Points on a hilly landscape, in no order, each with its height.
From any point a climber steps to the highest of the 6 points nearest to it. It stops when none of these is higher. Distance is the straight distance between rows; heights are no part of it.
repa: [121, 90, 157, 81, 110, 145, 101, 89, 118, 178, 168, 189]  h=6.22
Luk: [64, 197, 147, 166, 161, 158, 167, 65, 165, 124, 87, 115]  h=5.94
kebin: [78, 137, 152, 117, 145, 141, 135, 94, 157, 166, 106, 152]  h=6.51
zok: [95, 157, 163, 136, 113, 205, 123, 49, 146, 126, 115, 164]  h=6.20
gifuz: [125, 128, 147, 97, 119, 145, 115, 92, 127, 152, 147, 162]  h=6.47
dimeg: [142, 95, 139, 84, 112, 145, 99, 103, 99, 163, 168, 164]  h=6.07
riko: [104, 168, 120, 120, 141, 130, 133, 118, 155, 137, 105, 123]  h=6.79
Fuvuz: [144, 130, 105, 149, 126, 77, 145, 183, 136, 110, 109, 109]  h=5.65
Fitu: [138, 135, 115, 92, 110, 172, 103, 129, 75, 93, 163, 106]  h=6.93
Dazuz: [150, 126, 113, 188, 156, 50, 165, 180, 167, 142, 102, 131]  h=5.48
sefu: [140, 89, 143, 107, 120, 106, 101, 121, 140, 181, 139, 172]  h=6.26
riv: [126, 141, 106, 102, 119, 203, 92, 142, 72, 52, 162, 74]  h=4.28
Moter: [136, 137, 119, 94, 110, 137, 105, 134, 93, 114, 145, 113]  h=4.83
lebo: [146, 90, 111, 135, 97, 129, 112, 185, 72, 72, 164, 88]  h=5.03
lubu: [128, 169, 160, 119, 104, 202, 108, 46, 117, 108, 140, 138]  h=6.97
Zur: [113, 149, 171, 153, 84, 221, 122, 36, 141, 129, 134, 162]  h=6.04
noge: [137, 155, 139, 97, 110, 176, 109, 86, 104, 120, 150, 140]  h=5.89
nofu: [136, 130, 108, 142, 111, 110, 122, 181, 105, 88, 109, 82]  h=5.19
fakov: [110, 180, 104, 125, 131, 151, 122, 168, 111, 68, 107, 58]  h=3.91
Tevop: [126, 76, 145, 157, 187, 70, 156, 150, 181, 211, 97, 150]  h=5.82
Fufe: [75, 175, 143, 149, 139, 164, 149, 66, 167, 131, 103, 137]  h=6.33
puboz: [143, 148, 106, 167, 146, 75, 153, 174, 158, 133, 92, 102]  h=6.02
livur: [150, 53, 152, 97, 130, 102, 110, 121, 146, 206, 152, 199]  h=6.00
Nati: [189, 59, 129, 142, 116, 81, 128, 181, 129, 153, 142, 174]  h=4.50
mubef: [110, 179, 144, 138, 124, 183, 119, 63, 142, 102, 119, 128]  h=6.09
dobun: [139, 115, 115, 111, 112, 113, 111, 154, 129, 146, 130, 135]  h=5.58
lati: [172, 81, 115, 114, 94, 103, 117, 167, 101, 140, 152, 144]  h=5.01
dipi: [101, 180, 98, 137, 142, 108, 153, 150, 157, 124, 87, 80]  h=5.71
gemul: [193, 44, 135, 134, 108, 84, 116, 179, 94, 149, 170, 167]  h=3.82
zem: [101, 200, 102, 136, 149, 120, 148, 130, 150, 105, 77, 81]  h=4.99
Tigeb: [100, 131, 130, 128, 145, 104, 146, 121, 170, 169, 106, 130]  h=6.61
bome: [102, 191, 93, 133, 141, 125, 133, 158, 136, 78, 78, 46]  h=3.43
vivuk: [106, 89, 148, 119, 152, 100, 135, 108, 166, 186, 115, 164]  h=6.48
volev: [187, 79, 144, 186, 135, 38, 160, 186, 121, 91, 131, 179]  h=0.42
Tib: [132, 113, 95, 109, 106, 164, 102, 156, 66, 63, 173, 80]  h=5.11
mipo: [155, 106, 107, 116, 109, 118, 112, 166, 101, 114, 147, 114]  h=5.20
bito: [85, 207, 118, 135, 150, 143, 141, 102, 160, 109, 84, 97]  h=5.83
lono: [164, 77, 109, 102, 104, 122, 103, 151, 79, 117, 169, 132]  h=4.15
nevat: [170, 82, 113, 151, 109, 88, 132, 181, 95, 82, 137, 114]  h=7.12
muva: [196, 51, 133, 156, 106, 70, 127, 176, 109, 120, 155, 156]  h=3.41
tutak: [136, 136, 149, 114, 102, 200, 100, 50, 102, 128, 167, 162]  h=5.95
lat: [112, 169, 110, 105, 121, 175, 105, 140, 98, 68, 136, 77]  h=4.69
basev: [65, 118, 152, 145, 182, 117, 171, 97, 184, 194, 91, 134]  h=6.36
suko: [128, 117, 99, 115, 102, 145, 111, 179, 80, 70, 143, 77]  h=6.94
ludi: [113, 186, 127, 117, 126, 139, 122, 105, 136, 111, 111, 105]  h=6.40
Golop: [41, 140, 159, 159, 186, 146, 186, 76, 171, 181, 89, 123]  h=6.08
sese: [74, 164, 135, 138, 165, 116, 155, 100, 173, 161, 101, 116]  h=6.55
setat: [142, 146, 135, 107, 110, 204, 107, 56, 83, 95, 174, 118]  h=4.08
zes: [173, 122, 141, 213, 173, 28, 212, 196, 154, 93, 100, 152]  h=3.87
zik: [168, 74, 131, 95, 106, 98, 107, 143, 115, 177, 160, 170]  h=5.72
Kefi: [142, 146, 109, 98, 123, 200, 96, 91, 73, 80, 179, 91]  h=3.65
por: [158, 90, 117, 112, 114, 91, 119, 150, 135, 165, 134, 154]  h=5.91
taku: [101, 153, 118, 135, 163, 95, 149, 143, 168, 167, 88, 109]  h=6.49
Pep: [154, 88, 128, 165, 155, 68, 154, 169, 170, 158, 111, 161]  h=4.67
vizib: [105, 152, 138, 101, 132, 140, 116, 101, 139, 140, 119, 139]  h=6.63

Two climbers start at each pair of points below. Name the first point that both come to, or write none.
basev / sefu | Tigeb
dobun / lati | sefu
Tevop / por | Tigeb
Golop / bome | riko

For each start below, name the point where the climber stops.
Fufe | riko
livur | riko
puboz | riko

For each start below, name every point that the climber comes to, in order.
gifuz | vizib, riko
gemul | por, sefu, vivuk, Tigeb, riko
Dazuz | taku, riko
Nati | por, sefu, vivuk, Tigeb, riko
